A landscape with many peaks, sampled at points; each row gives a point and its height.
From any point a climber steps to the highest of the 6 points nearest to it. It stops when none of these is higher. Distance is the straight distance between rows; heights are no part of it.
J_340 h=490: [  5 -16  -3   6 -12   9  -2  -9   5 -18 -18   1  15   6   7  -9   6  16
  -9  -2   9 -17   7 -14  17   5]
J_379 h=405: [ 20  13   7  -1  18 -12   0  12  -5   4   1  16  -8 -12   6 -14  11 -17
  -4   5 -11  -2 -11  27  12  -5]
J_202 h=376: [-14 -19  -1  -4  -3  14   4   0   5   5  13 -13   1   1 -17  12  -9  -1
  15 -11   7  17  21  -9   2   6]
J_312 h=445: [-12 -15 -15   4 -11  -2   7  -9   2  21   5  -8   2  11  -3   8  -6   5
  15  -2  -4   0  18  -7 -24   3]
J_281 h=571: [  4   5  -8   6   2 -17   2  -4  -4  -6 -15   4  10  -3   3  -2  16   3
  -8   7  -2   3  10   7   1   9]
J_434 h=625: [ -2  10   5   2   3  -7  -1   8   3   9   8  -2 -18  -6  -3   6  -1   0
  12  -4   3  -9  -1   2  -2  -3]
J_644 h=510: [ -7  -5 -14  -3  -7   2   8  -4   8   7   3   5   8  -3  -9  -5   7 -12
   2   4  -9  13  -5  23 -13   5]
J_726 h=555: [  3  10 -13   0   3  -5   6   1  10  21  10  -5 -16  -9  -8 -11  -7  -5
  18   2  -1 -13 -16  23 -16  -6]
J_676 h=579: [  4   2   6  -3   4  -6  -2   3   1 -12 -17   4   8  -6   5  -5   5  12
 -23  13  -6   5  -9  -5  10   7]
J_472 h=427: [-8  4  9 -4 -1  3  0  6 -6  6  9  1 -3 -3 -6  7  0 -8  4 -6  4  3  3 -9
 -7 -5]
J_783 h=208: [-12 -23  -5  12  -3  12   5  -3  12   2   7 -11   0   6  -3   4  -5  10
  14  -8   3   1  23 -14  -7   7]
J_351 h=541: [-11   5  -6   0  -3  -1  13  -1   4  24   8   0 -12  -4 -10  -4  -5 -11
  20  -5   4   4  -7   9 -20  -2]
J_151 h=404: [ 13  14   6   4  -3 -14  -9  -3  -8 -10   3 -17  -9   2   3  -1 -15  14
   4   1   5  -5  -9 -16  18  -5]
J_188 h=372: [ -3 -10 -14  -5  -1   4  -2  -7   2   4  -4   6  10   0  -8  -8  20  -6
 -11   4  -7  11  16  15 -10  13]
J_159 h=548: [ 14   9  -7   4   1 -19  -6   7   0  -1 -12  -4   2  -7   3  -6   7  16
 -11  11   0   8  -8   4   8   5]
J_347 h=481: [-10  17 -17   0   1  -9   2  -4  13  14   1   0  -8  -4 -12 -10   2  -7
  18  -2  -7  -8  -9  22 -19   2]
J_69 h=516: [  7  -9  -7   3 -17  -8  -9  -6  11 -11 -18  -4   4   6   7 -10   3  20
 -14   0  -1 -19  -5 -12  24   1]
J_781 h=325: [  1 -10  -4   9  -6  -3  -6  -8   3   5  -8  -5  -5   8   1   6  -4  11
   6 -11   2 -10  13 -13  -1   5]
J_97 h=545: [ 11  -3  15  -7   7   4  -2  11 -15 -21  -5  -5   9  -5  15  -6 -10   2
 -17  19  -1  -4 -26 -13  10   1]
J_12 h=493: [ -7  -4   5 -10  11  18   1  -3   1   3   8  15  -4   4  -7   1   0 -23
  -5   2   1   5  -4  12   0 -13]
J_685 h=581: [ 11  -3   1  -5  -2  -5   0   9  -6 -26 -16  -8  21  -9   8  -9   1  14
 -21   8  -3   0  -6  -4  16   4]
J_398 h=594: [  3  18  -4   4   4 -19  -5   5   3   9   0   3 -16 -11  -5  -8   3   1
   0   1   0  -6  -6   7  -7   1]
J_256 h=514: [  0   1  15  -3  13  15   0   8 -11 -25  -8   1  17   1  11  -6  -7  -3
 -17  16   4  -7 -25 -10  14   1]
J_102 h=525: [-13   3  -8   5  -8  -3   5   0   7  21   4 -12  -8   4  -9   3  -6   0
  18 -10  -3  -2   3   7 -26   2]
J_499 h=482: [-12 -11  -9  -9  -9   9  -1 -12   4  11  -1   8  -1   6 -13   0   1 -13
   1   6  -5  10   9  10 -20   4]
J_711 h=558: [ 16  10  -5   3  10 -16  -6  11  -1 -11 -10  -5  13 -13   4  -8   0   5
 -21  10  -5   7  -2   8   9   4]
J_610 h=253: [-12  -1   3  -5   1   4   3  -9   2   2   7   0  -9   3   0  11   6   3
   4  -3   1  -2   3 -14   2   4]
J_184 h=498: [ 12  24  -1   2  15 -18  -7  15   2   0  -6   5  -4 -10   2 -15   9  -8
  -8   7  -8   4  -5  17   6  -3]
J_280 h=582: [ 12  24  19   1  15  -9  -3   4 -14  -2   7   0 -15   2   9   3  -7   0
   3   1   0  -3 -20   0  15  -9]
J_173 h=399: [ -4  -5 -12   1 -11  -5  -1  -2   3   4  -7   7  -1   1  -4   1   9   0
  -2   5  -6   8  11   8 -17  11]
J_85 h=578: [ 15  22  15   1  10  -7  -4   6 -10  -4   5   7  -8  -3   2  -2 -11  -3
  -8   7  -1  -2 -15   3   5  -6]
J_231 h=440: [  2  15  -9   6  -1 -15  -4   2   3   8 -16   1  -8  -5  -4  -3  11   2
  -2   3  -7   1   7  16 -12   9]
J_454 h=417: [  7   8  16  -5  10   9  -1   8 -17 -19   5  -7  12  -6   7  -9 -18   0
 -13  16   1  -5 -25 -17  13  -1]
J_67 h=177: [ 14  14   9  -7  -7   6  -3   8  -9 -12   3 -14   1  -9   8   8  -8  20
  13   0   1   0  -3 -16  17  -7]
J_540 h=434: [  7  12  14  -1   1  -1  -5   7 -12  -9   1   3   2   0  11   3  -8   0
  -7   9   2  -7 -17  -9   9  -2]
J_790 h=519: [-11   7   0 -11   5   6   6   0   0   8   7  11  -6  -2 -10  -1  13 -17
  -2  -5  -1   4   0  16 -13  -8]
J_698 h=576: [ 13  -4  -4   3   0 -17  -2   7  -1 -14 -17 -10  23 -10  13  -8  10  11
 -20   2  -3   6   3   3  16   9]
J_908 h=433: [ -5   2   6   6   3  -7  -1  -5  -6   9  -1  -5 -11   3   3   5  -4   2
  -1  -1   1  -4   6  -9  -5   0]
J_851 h=176: [  3 -10   1   3 -12   3   0 -10   5 -19  -5 -12   3   0   6  -3  -9  18
  -5 -12  14 -20   0 -28  15   1]
J_352 h=572: [  1  -2   4  -4   2   4  -5  -2  -5 -16  -5  13   8   2   6   0   9   2
 -14   9   0  -1  -7  -5   2   4]
J_570 h=563: [  6  16  -1   3   2 -15  -9  -5  -2   7  -3  -8 -13   5  -3  -1  -6   8
   5   2  10 -11   0  -7   4   2]
J_979 h=328: [ 11   5   6  -6  -2   5  -6   2 -13 -19  -1 -20   1   4   1  -1 -12  23
   4  -9   4 -11 -10 -24  25  -4]
J_770 h=408: [ -1   7  10   1   3   0   1  -1  -5   1   6   3  -6  -2   4   6  -1  -1
  -6  -2   6  -3  -1 -10   5  -2]
J_947 h=561: [ -5 -11  -2   4   3  13  -1   0   9 -28 -16  11  19   4   8  -6  15  -1
 -21   7   7  -2   9  -7  17  10]
J_455 h=465: [ -1  -6   5 -16   4   9   7   1   5  10  15  18  -3   5 -10  -1  -1 -29
   4  -5  -1   5 -10  23 -12 -19]
J_417 h=527: [ -7  -2   8  -7   9  13  -2  -1   2  -5  -9  11  -3  -2   1   0   5 -18
 -17  13  -3  11   0  12  -1  -5]
J_596 h=254: [ -2   1   8   6  -6  -5 -11  -5  -6  -4  -5 -15  -4   0   4   4  -9  21
  12 -11  13  -5   1 -21   2  -3]
J_963 h=211: [  6   0   8   2  -3   7   6  -6  -4 -12  -2  -6   9   3   5   1  -8   7
  -9  -8  11 -11  -5 -25  10   5]
J_772 h=355: [ -8 -20  -4   4  -2   9   0  -6   7  -4  -4   4   2  12  -1   0  -2   6
  -8  -9   4  -8  18 -14   3   9]
J_508 h=570: [  0  11   0  10  -6 -20  -9  -5   1   7  -9  -8 -18   2  -5   1  -5  13
   6   6  -1  -3   1  -1 -10   0]
J_29 h=442: [ -9 -11   2  -5  -6  14   8  -7   4  13   6   0   6   7 -12   5  -4 -22
   5   3   2  16   2   7 -11  -5]
J_678 h=591: [ 14   1   1  -2   0 -12  -5   1  -3 -19 -13  -9  11  -4   2  -7  -3  21
 -22  13   1  -6 -21  -1  18  -2]
J_154 h=495: [  8   4   2   7  -4  -8 -12  -8  -6   0  -7  -8  -2   5   2   4  -9  18
 -11   0  10 -10  -6 -14  13  -4]
J_943 h=344: [ -9   0  -1   3  -2   2   0   0   1  14   7  -3 -10   2  -7  10  -1  -5
   9  -7   5   6   8  -5 -13  -4]
J_117 h=446: [ -9   2  10  -6   8  10  -2  -9  -2  -6   3   6  -3   7   3  12   0 -11
  -6   1   4   2  -2 -10   1  -3]
J_776 h=617: [  3   9  -8  -1   1 -11  -1   2  -2   3  -9   5   3 -12  -3  -6  20  -2
 -11   1  -5   4   8  16  -1   7]
J_70 h=556: [  3  -8  -8  -4   0  -7   0  -8   8  -7 -16   9  18  -4   5  -2  22   2
 -21   1   2   2  18  -5   1  13]
J_920 h=564: [ 18   7   1  -9   5 -24 -14  12  -2  -8 -10 -13  16 -13   0 -16  -3  21
 -24   7  -4   5 -19   3  13   1]
J_260 h=607: [  8  22   1  -1   7  -8   5   7  -2  12   8   4 -24   0  -5  -9  -9  -7
  16  -8  -1   0  -7  13   0  -8]
J_965 h=547: [ -1  13  -3   9  -2 -15 -10  -4  -3   7 -17   4 -10   0   5  -6   3   8
  -3   7  -1   2   3   4   1  -2]
J_603 h=419: [  1  -8   0 -16   0  17  14   3   7  13  23   2   3  -3 -12  11  -1 -25
  15 -11   6  15  -4   9  -1 -12]
J_235 h=233: [  7   5   3   6 -10   7   1  -2  -7 -16  -4 -18   3   3   5   6  -7  16
   1 -17  10 -13   8 -28  15   4]
J_267 h=511: [ -9  -8 -15   7  -6  -9   3  -3   6  13  -4  -7  -7   3  -5   1  -1   4
  16  -6 -12   0   0   8 -24   4]
J_391 h=509: [  9  17   4  -1   8 -17  -2   9  -3   1  -7   6   2 -12   5 -10   8 -10
  -8   6   0  14  -3  23   0   3]
J_95 h=288: [  9   5   9   4  -3  18   0   2  -9 -23   2 -21   7  -3   2   7  -2  21
   8 -13   7  -6   0 -21  20   2]
J_516 h=515: [ -6  -1  15  -3  10   8  -1   0 -10 -25  -8   7  18   7   7  -1  -4  -2
 -13  18   7  -8 -14 -17  10  -1]
J_791 h=554: [ 12  11   8   2  10  -8  -5   8  -5  -8 -10   5   0 -10  10  -4   3   3
 -16  12 -12   6 -13   6   6   1]
J_818 h=560: [ 17  -5 -11  -3  -7  -9  -9   1   5 -11 -17  -4  12  -1   6  -7   3  18
 -24   5  -7  -4 -10  -9  21   5]
J_576 h=661: [-13 -20 -11   3 -16  14   9  -8   8  10   2  -8   4   7 -13   5  -7  -3
   7  -2  -5   5  17  -6 -19   6]
J_165 h=517: [-10  -8  -7  -9  -2  10   6  -1  10   3   2   9  10  -8 -13   5  11 -17
  -2   4 -11  10  -5  25 -12  -3]
J_146 h=467: [  7   5  11  -6  15   0   5   5  -3   4   4  17  -7  -3   0  -9   7 -18
  -6   5 -16  -3  -4  20  -3  -9]
J_430 h=605: [ -1  13   0   2  10  -7   6  13   2  18  14 -13 -20  -5  -5   9  -8  -4
  30 -12   2   2  -3  10   1  -8]
J_898 h=504: [  9  11   1  -1  15  -7   0   7  10   4   5  11  -5 -22  -2 -17   5 -19
   1  -9 -11  -4  -8  38  -5  -9]
J_441 h=518: [  7  10   9  -2  12  10   1  14  -1   7  14 -10 -14  -5  -4  15  -5   1
  22 -17   0  13  -1   1   2  -3]
J_244 h=585: [ 12  18   5   0   1  -9 -10   8  -4  -9   3   3 -13  -2   6   1  -7   6
   1  12   1   1 -18  -7   3  -4]
J_625 h=385: [ -3   8  20  -8   8   7  -1   2 -15 -10   6  -1  -8   3  10   8  -5  -4
  -2   5   5  -2  -8 -14   9   0]
J_944 h=567: [  6  14  -1   0  -1  -5   0  -1   3  -4  -4   9  -1  -2   2  -1  14   0
 -12  12  -1   8   0   8  -1   1]
J_849 h=460: [ -7 -17 -11   2   0   9   3  -9   6   6  -5   8   4   8  -3   2   0   1
  -3   6  -4   3  15   2  -6   7]
J_670 h=401: [ 16  12   9  -1   4  -3  -4   6 -18 -16  -1 -11  -1   5   4 -12 -13   8
 -11  16  -2 -13 -34 -13   8  -9]
J_506 h=312: [  2 -17  -5   4  -8  -5  -9  -9   9   4  -5   2  -1   8   7   1   3  12
  -7  -8  -5 -13  18 -11  -4   4]
J_247 h=469: [  4  10  17  -2   6  -1   1   3 -15  -3   2  13  -6  -3   7   4  -2 -11
  -5   5   3   1  -8  -6   7  -8]
J_705 h=512: [-10   1 -14   5  -6 -13   9  -6   5  17  -2  -7  -7 -10  -7  -2   1   8
  18   4  -9  -8   4   9 -34   4]
J_800 h=475: [  4  -2  -2   5 -15 -19 -16  -4   1  -2 -11 -19  -3  11   1  -5 -15  21
   0  -1   9 -16  -2 -15  18  -7]
J_63 h=551: [  3 -19 -11   8  -3   0  -6  -2   8 -12 -14   6  17  -7  11  -7  15   6
 -18  -4   0  -4  14  -4  11  11]
J_486 h=609: [  8  14  10  -3   6   0   2  11   0  17  15   1 -22  -3  -3   1 -10  -9
  12  -9   4   0  -6   7   1  -5]
J_925 h=411: [ -5 -18  -5  -2  -4  18   7   0   0  12  26  -7   7   2 -21  18  -7 -10
  27  -9   1  26  -4  19  -1 -11]
J_555 h=373: [  2  -6 -12   6 -10 -13  -9  -6   4   2 -19   0  -2   0   5   1  -1  17
  -6  -2  -1  -2   6  -8   1   7]
J_878 h=397: [ -3 -13  -8   7  -6  -5  -5  -9   7  -4 -15   7   2  -1   7   0   4   7
  -8  -5  -9  -7  12 -13  -1   6]
J_765 h=534: [ -4  13  -9  -5  -1  -8   9   1   5  11   1  11 -11  -8  -9  -1  10 -12
   3   1  -4   1  -6  24 -18   1]
J_229 h=377: [ -6 -16 -18   0 -19   5  11 -18   3  12  12  -3  13  12 -10  -8   0  -7
  15   5 -11  11   0  18 -25  -5]
J_201 h=368: [  0  21  -9  -4  14 -10   8  -3  -1   4   5  -5   1 -12  -4 -15  12 -10
   2  -4  -5   5   5  31 -11   0]
J_681 h=447: [  8  14  10  -2   5  -7  -5   1 -15   1  -1   2 -10   4   7   9  -9  -2
   1   3   8   2  -9 -13   8  -6]
J_36 h=480: [  0   1   0   0  -7  -6   1  -3   1   3 -11  -1  -6   2  -1   2   4   3
  -8   1   0  -3   3  -1  -8   4]
J_130 h=318: [ -9  -9   6   7   3  16   2   2   9  -9   4 -12  -3   8  -6  19  -1   4
  15 -13  10   9  18 -13   0   6]
J_103 h=279: [-15 -22  -6   3 -11  15   6   2   3  15  17 -13  16   0 -13  11  -6   4
  24  -6   0  17  16   0  -9   2]
J_198 h=568: [ -2  -3   3  -1   0   6   0  -7   4 -23 -13   9  19   6   9  -3  13   3
 -12  11   6  -2   1  -5  11   7]
J_448 h=264: [ -4  -4   3   3   1  16   6   1  -4 -18   1 -11   1  11   8   6  -4   8
   3  -9  11  -9   4 -21  12   8]
J_477 h=369: [-10 -27 -20   1 -14   5   7 -13   4  12  -4   2  15   8  -9  -6   2  -3
   4   6 -13  13  17   2 -21   6]
J_813 h=533: [  3   5  14   1  10  -6   0  -1  -2  -5   0   8  -8   1   2  -6   2  -9
  -6   8   3  -3 -10   0   0  -6]
J_435 h=389: [ -3  -2 -15   1  -7 -10   3  -6   0  10  -8   0   7  -3   0  -3  13   0
   9   7  -9  11  11  18 -24   6]
J_992 h=410: [-12  -4   7  -1   4  17   3   0   4  -8   5   4   1  14  -1   9  -2  -5
  -1  -4  11   1  12 -20  10   6]
J_966 h=330: [ -6  -9   5   5   2  24   4   5   1 -25   6   0  10   9  -3  12   3   6
  11  -9  17   4  18 -22  10  12]
J_81 h=396: [  4 -15  -4   9 -11  -2  -8 -12   3 -10 -12  -1  -2   1  11  -1   2   9
 -11 -10   5 -20   7 -16  12   2]
J_811 h=553: [  6  -4  -5  -1  -4  -4  -4  -8  -1 -11 -18   2  13   3   2  -3   3  16
 -16   2   0  -5   0  -8  17   9]
J_830 h=430: [  2 -11  -7  12 -17  -9 -19 -13  13   0 -11 -13  -5   4  16  -2  -5  22
  -1 -10   3 -22  13 -16  11   0]
J_825 h=478: [-6  5 13 -5  3  5  2  3 -7 -5  0  6 -3 -1  3  4  4 -8 -9  4  7  3  0 -9
  1 -1]
J_909 h=526: [-8 -7  2  2  3  9  2 -6  3 -5 -7  9  9  5 -2  3 13 -9 -7 11  6  3  8 -5
 -9 10]
J_465 h=444: [-12 -32 -16  11  -9  11   2  -9   4  15   4  -7   3  18  -2  -3  -5  11
   9  -5 -13  -5  17  -8 -18   7]
J_361 h=492: [  3  13 -14   0  15  -3   8  10  -4   6  -1   0   5 -17   1 -12  19 -12
  -2  -1  -7  11   0  31 -13   1]
J_214 h=423: [-18 -12  -8  -1  -6   6   6  -3   6  14   8   2   3   7 -15   6  -4 -10
   9  -1   0  14   6   4 -17   1]
J_493 h=503: [ -9  -4  -5   3 -10   6  10   2  -1  21  22  -1   2  -5 -10  10  -5 -16
  17 -14   0   2  -4  12 -10  -8]
J_758 h=250: [ -7 -29 -14  17 -12  13 -12  -6   5  -3   2   3  -2   7   8  -1  -3  13
   4 -13  -2 -15  23 -16  -5   3]
J_846 h=407: [  9  15  19  -1   5  -5  -8   7 -19 -12   6   5  -8   3  10  -2 -11  -7
  -7  14  -3  -6 -17   0   6  -5]
J_344 h=600: [ -1   8   4   9   0 -19  -6  -2  -3  13   2  -8 -13  -2  -1   7  -6  11
  12  -4   5   5   3  -1  -7  -1]
J_489 h=562: [ -4   9  13  -6   3   1   7   9  -3  10  11   8 -17   1   3   6  -5 -13
   6  -9   5   5  -6  -3   2  -5]
J_283 h=304: [ -3   6  11   2   4  14   4  -6 -10 -14   2   2   8   2   9   6   0   2
  -5   3  11  -3  -2 -19  12   2]
J_501 h=608: [  6  22   9   0   8  -8  -6   7  -6   4   7  -2 -20   5   1  -1 -10   2
   5   2   5   2  -6   1   2  -6]
J_96 h=506: [ 12   7  11  -5  18  -2  12   8  -1   1  12  20 -14  -1  -3 -16   0 -17
  -4  -4  -6  -8 -12  20   3 -13]
J_638 h=521: [ 17  12   9  -2  12 -15  -9  12  -8 -16 -13   2   3  -3   7 -10  -4   5
 -16  14 -10   2 -24   4  12  -4]
J_150 h=501: [ -6  12  13  -8  13   1   6   2  -7   4   6  13  -3  -4   5   7   3 -18
  -6  -1   1   6  -3   3  -5  -3]
J_480 h=499: [ -5  -3 -19  -5   0   6   2   0   3   5   3  -2   9  -6 -12  -5   9 -16
  -6   2 -14  17   7  34 -21   4]
J_468 h=602: [ 11   6   5  -4  11   1   7  12   3  16  20  13 -17  -9   0  -6  -7 -11
  20 -19  -5 -13 -10  21  -8  -6]
J_425 h=613: [ -2  17  -7   6   8 -11  -8   3   3  13   9  -6 -23  -5   1  -3  -6   3
   9  -1   0 -10  -2   6  -3  -2]
J_381 h=436: [-19 -17 -17  13 -14   3   8 -14   1  21  17  -5  16  12  -8   1 -10  -3
  23   3  -9   3   6  15 -25   0]
J_319 h=363: [-11 -14  -3  -1  -6  21   5   7   9  14  22 -10   7  -5 -10   9  -6  -9
  25  -9  10  19  12   4   0  -2]
J_56 h=400: [ -1 -19 -14  12 -14   4 -13 -10   7  -8 -14   2   6   4  12   1   9  14
   0  -8  -1 -22  18  -9  12   4]
J_447 h=500: [  0  -2   1  -8   5   7  10   4   0   2   5  14  -5  -5  -8  -6   6 -22
  -2  -2  -2   7  -3  30  -4 -13]
J_875 h=416: [ -3 -16 -17   3  -9   1   0  -5  12   8  -6   2   5   3  -3   2   9   7
   4   1 -11   3  16   5 -17   7]
J_804 h=508: [  4 -17 -19   0 -10  -2  -8  -5   8 -12 -18   4  16  -1  17  -7  10  14
 -19  -2  -2 -19   8  -9  18   8]
J_380 h=565: [ 12   9   2  -1   0  -8  -9   2  -4 -14  -7   5   3  -8   1  -1   1  10
  -9  13   3  -2 -11  -2   6  -9]
J_581 h=472: [-16 -18 -10  10 -17  -1  10 -11   6  19   4 -10  11   8  -4  -2  -6  11
  17  -1 -15  -3  15   5 -19   5]
J_622 h=409: [  3 -11 -10   6 -15 -16 -18  -9   6   2 -12  -5  -6   2   1   7  -1  17
   6   0  -1 -11  13 -14   0   7]
J_710 h=577: [ 11   3   8  -6   2 -10  -2   5   0 -19 -13   0   7  -6   5  -7  -1   3
 -23  16  -6   0 -19  -9  10   2]
J_902 h=420: [ -6  -9   7   3   8  21  10  -2 -12 -29   0   6  12  11   0   6   1  -3
 -11  10  19 -13  -2 -16  12   4]
J_869 h=513: [ 12  17  13   2   9 -13 -11  11  -5  -8  -1   9   2  -7  11 -12  -3   1
 -11  13  -6   3 -20  14  11   1]
J_699 h=360: [  1  11 -14   4 -10 -13  -3   2   4  12 -12  -4  -8  -6  -7  -4   7   5
   4   2  -7   2   9  10 -24   9]
J_767 h=459: [-13  -1  12   0  13  17   4  -1   3 -16  -1   5  10   9   3   1   5 -13
 -15  11  11   8   5  -8   9  -4]
J_86 h=199: [-10 -12   4   2   0   6   6   2   0   7   6 -11  -3   3  -2  10   0   6
  14  -9   1  16  15  -8   2   4]
J_400 h=454: [-10 -14 -10 -11 -10  14   8  -5   6  14  23   4   9  -2 -12   5  -3 -19
  14   2   7  12  -5  18  -6 -18]
J_530 h=403: [-10  -3   8  -7   3  16   7   5  -1   8  13   2  -3   1 -10  13  -5 -13
  11  -5   1  12  -3  -5   4  -3]
J_520 h=468: [ 2 10  7 -5  1 11  7  6  4 15 16 -7 -6 -6 -8 11 -3 -4 19 -6  0 16  4  3
 -2 -8]
J_840 h=520: [ 14  20  21  -3   6  -3  -5   8  -7   3  16  -6 -14  -3   7   6   0   2
  12  -8   0   6  -9  -6  15  -3]
J_510 h=424: [ -1   6  20 -14  17  11   4  -3  -4 -15  -1   6   6   5  14   2  -5 -15
 -10  13   4   9  -7   0   9   3]
J_224 h=489: [-12  -7   6  -3   4  14   1 -10   1 -13  -1   7   4  10   1   7   6  -8
 -10   4  10   3   5 -13   1   4]
J_308 h=606: [  0  10   7  -2   5  -8   9   7  -4  18  14   9 -16  -4  -3  -4  -7 -14
   9  -8   2  -5 -11  12  -4 -12]
J_626 h=592: [  3   2  -2  -9   6  -4  15   8  -1  23  21   4  -7  -4  -8  -3  -6 -18
  15 -14   3   3 -17  14  -2 -12]
J_972 h=550: [  0  15  11  -6  10   3   5   8  -9   8  13  -3 -20  -4  -3  14  -6  -6
   6  -9   0   5  -5  -4   3  -7]
J_976 h=256: [ -5   7  13   1   2  11   8  11   5   2  10  -6  -3  -1   0  16  -1  -1
   9  -6   5  13   6 -15  10   1]
J_895 h=346: [  0 -17 -11  10 -15  -3 -13 -11  10  -3 -19   1   5   0   8  -4   7  15
  -4 -14   2 -16  17 -14   6   8]
J_377 h=559: [ -8   4   1  -4   6  -1   3   1  -1  15  12   5  -8  -1  -7   0  -5 -16
   6   1  -2   3  -7  10 -13  -9]
J_716 h=566: [  0 -17 -11  -1   4   1   1  -6   5 -14 -14   9  20  -1   6  -5  17   5
 -16   5   2  11  22   2   9  10]
J_286 h=487: [ -7 -22 -10  13  -4   5  -4  -9   7 -11 -15  15   6   5   7  -2   7   5
 -10   2   7  -8   9  -9   4   8]
J_525 h=502: [  2 -13   0   4  -3  16   4  -3   7 -12  -6   9   7   4  10  -1   3   2
  -4   2   7  -1  13 -16   9   7]
J_692 h=128: [ -1   9   9  -1   1  10  -5   7  -2   3   9 -12  -8   2   3  20  -3   4
  15  -8   2   8   2 -19  -3  -1]
J_723 h=543: [ 13  -4  -8 -11 -13 -17 -13   2   5  -9 -17 -16  10  -5  -5 -15  -4  28
 -12   9  -2 -10 -21  -5  18   0]
J_186 h=217: [ 17   8  15  -3   8  -4 -14  12 -15 -15  10  -7   8  -1  10  -5 -24  -5
 -11  14  -8  -5 -35 -11  13  -9]
J_507 h=505: [-15  -7 -10   6  -8   4   9  -6   3  15  10  -1   1   1  -6   5  -5  -4
  15  -4  -5   2  -2  10 -22   0]
J_579 h=574: [ -4   7  -9  -8   4  -2   9  -1   5  18  12   9 -14  -5 -10  -6   0 -17
  11  -2   0  -6 -16  27 -13 -11]
J_309 h=542: [  1  -1   7  -6  15   0   6   3  -3  11  11  16  -5  -7  -8 -12   2 -21
   3  -6  -7  -6  -9  31  -6 -20]
J_574 h=496: [  2   3 -10   8  -4 -26 -16  -9   1  13 -15  -6 -11   5  -5   7  -1  20
   4  -4   3  -8   8  -2  -8   2]
J_899 h=569: [ 10  21   4   1  10  -8  -2   9   3   0  -9  11  -7  -4  -1  -9   3  -5
  -6   3  -4   0 -14  10   0   3]
J_708 h=345: [-14 -10 -12   5 -16  11  13 -12   1  18  20 -16  13   8  -8  10 -12  -6
  28   2  -1   9   7  16 -16  -6]
J_334 h=494: [ 11  -7  -1  -5 -17 -12 -11  -9  -3 -14 -15 -16   2  -1  -2  -9  -8  27
  -6  -1   2 -20 -11 -17  17  -7]
J_980 h=546: [ -8   3  -1  -5   0   4   2   0   8  -2 -11  14   2  -5  -2   1  16  -9
  -9   6  -6   6   3  10 -11   4]
J_646 h=37: [  1  10  11   3   0  11  -2   9  -6 -12   5  -8  -4   1   4   7   0  10
   9 -13  11   5   3 -14   9   1]
J_542 h=395: [  1 -18 -18  -4  -6  -4   5  -8   1   3 -11   6   9   0  -1   1  12   3
  -7   2 -13   9  19   5 -13  13]
J_30 h=348: [ -6  -9  -4   2  -8  -1   2  -2   2  11   0  -2  -2   4   2   6  -1   5
   1  -4   1   2  11  -2 -15   4]
J_406 h=257: [ -4 -10  -4  14  -5  -1  -2 -12  -1  -2  -3  -9  -3   3   7   7  -5  18
   4 -14  13 -11  18 -21   7  -1]
J_842 h=491: [ 14  17  13  -6  12   0   6  10  -4  10   8  15 -10  -5   7  -6   0 -20
   0   1  -7  -4  -6  15   3 -13]
J_301 h=532: [-13  -9  -4 -10   2   7   0   1   6  -2   5  11  -1  -1  -8  -1   8 -16
 -10   9  -4  16  10  10  -4  -3]
J_977 h=540: [ 16  20  16  -2  15  -6   5  16 -11   1  15   3 -14  -2   4  -6  -8 -19
   3  -1  -6  -6 -10   0  11 -13]
J_464 h=382: [-10 -26 -15   5 -13   9 -11  -6  10   9  -5   8   5  11   3  -2   5   6
   5  -1 -10  -4  19  -8 -10   8]
J_551 h=497: [ 11  14 -11  -1  11 -19   2   8   1   0 -12   0   5 -15   1  -8  16  -1
  -3   9  -5   6   2  20  -5   3]
J_713 h=222: [  4  10  12  -6   2  16   1   5 -14 -26   6 -10  10   4   7   7 -11   7
  -9   5   8  -6 -11 -20  14   6]
J_293 h=394: [ -8 -15  -8  -1  -8  10  11 -10   2  12  17  -9  11   5 -12  12 -10 -13
  17  -8   4  15   9   8  -7  -5]
J_58 h=662: [ -6 -19  -3  10  -3  11  -3  -7   4 -14  -8   6   2  16   3   3   6   5
   2 -16  15 -16  16 -19  14   5]
J_904 h=507: [ -6  -3   2   5  -4  -8  -1  -1   2  13   7 -11  -7   3  -4   3  -6   7
  14 -11  -3  -1  14  -9 -16   4]
J_874 h=552: [ -2  -6  11  -8  -3   3   5  -2  -1 -28  -9   2  14   4   8  -2   1  16
 -17   7   5  -9  -7 -15  15  10]
J_562 h=557: [  1   6  -5  -1   0   3   8  12   1  18  20  -9   1  -4 -12   8  -5  -7
  27 -12   2   8  -1  12  -5  -5]
J_828 h=425: [-13  -6   3  -3   0  21   9   2   3   7  11  -1   3   6 -11   5  -5 -13
   5  -3   6  15  12  -8   2   4]
J_353 h=549: [  1   9  -6  -4   5  -5   6   4   7   3  -1   7   2  -9  -5  -8  13  -9
  -1  -2 -10  10   0  19 -14   3]
J_948 h=418: [  4   7  22  -7  11   6  -4  11  -7  -2   9  12  -4   6  12   2  -2 -18
 -10   7  -2  -3  -8   6   7  -7]
J_215 h=524: [  5  10  19 -10  12   5   8   5  -5  13  17  12 -10   3  -3   2   0 -20
   0  -3  -2   2 -16  14   0 -15]
J_212 h=573: [  5   0  -2  -5   2  -4  -5   0   1 -12 -14  -1  24  -9  13  -2  15   1
 -16   7  -3  11   9   4   7  10]
J_324 h=471: [  4  -6  -8  -3 -13 -11 -16  -6   3  -2 -18 -10  -6   7   3  -7  -7  24
 -11  -2  -2 -20  -2 -10  17  -2]
J_50 h=337: [ -7   3   9   7   3   0  -1  -7  -2  -7  -5  -2  -4   2   8   6   0   4
  -5   1  10  -3   1 -18   4   2]
J_172 h=488: [-14 -12 -17   6 -15  -1   6  -4   4  18  -3  -2   2  12  -7  -2   1   4
  12   3  -9  -4  10   5 -30   7]

Where does a climber stop that starts at each point below?
J_699 => J_434
J_293 => J_776
J_286 => J_678
J_708 => J_434
J_516 => J_678
J_202 => J_776
J_596 => J_434
J_506 => J_434

Call two points neighbours if one is among the 6 nearest of the other. Go from one point of each pair to the other, from neighbour to neighbour, staying as high as possible. Name the lowest point that can't be avoided.
J_58, J_434 => J_525
J_678, J_776 => J_281
J_678, J_434 => J_944
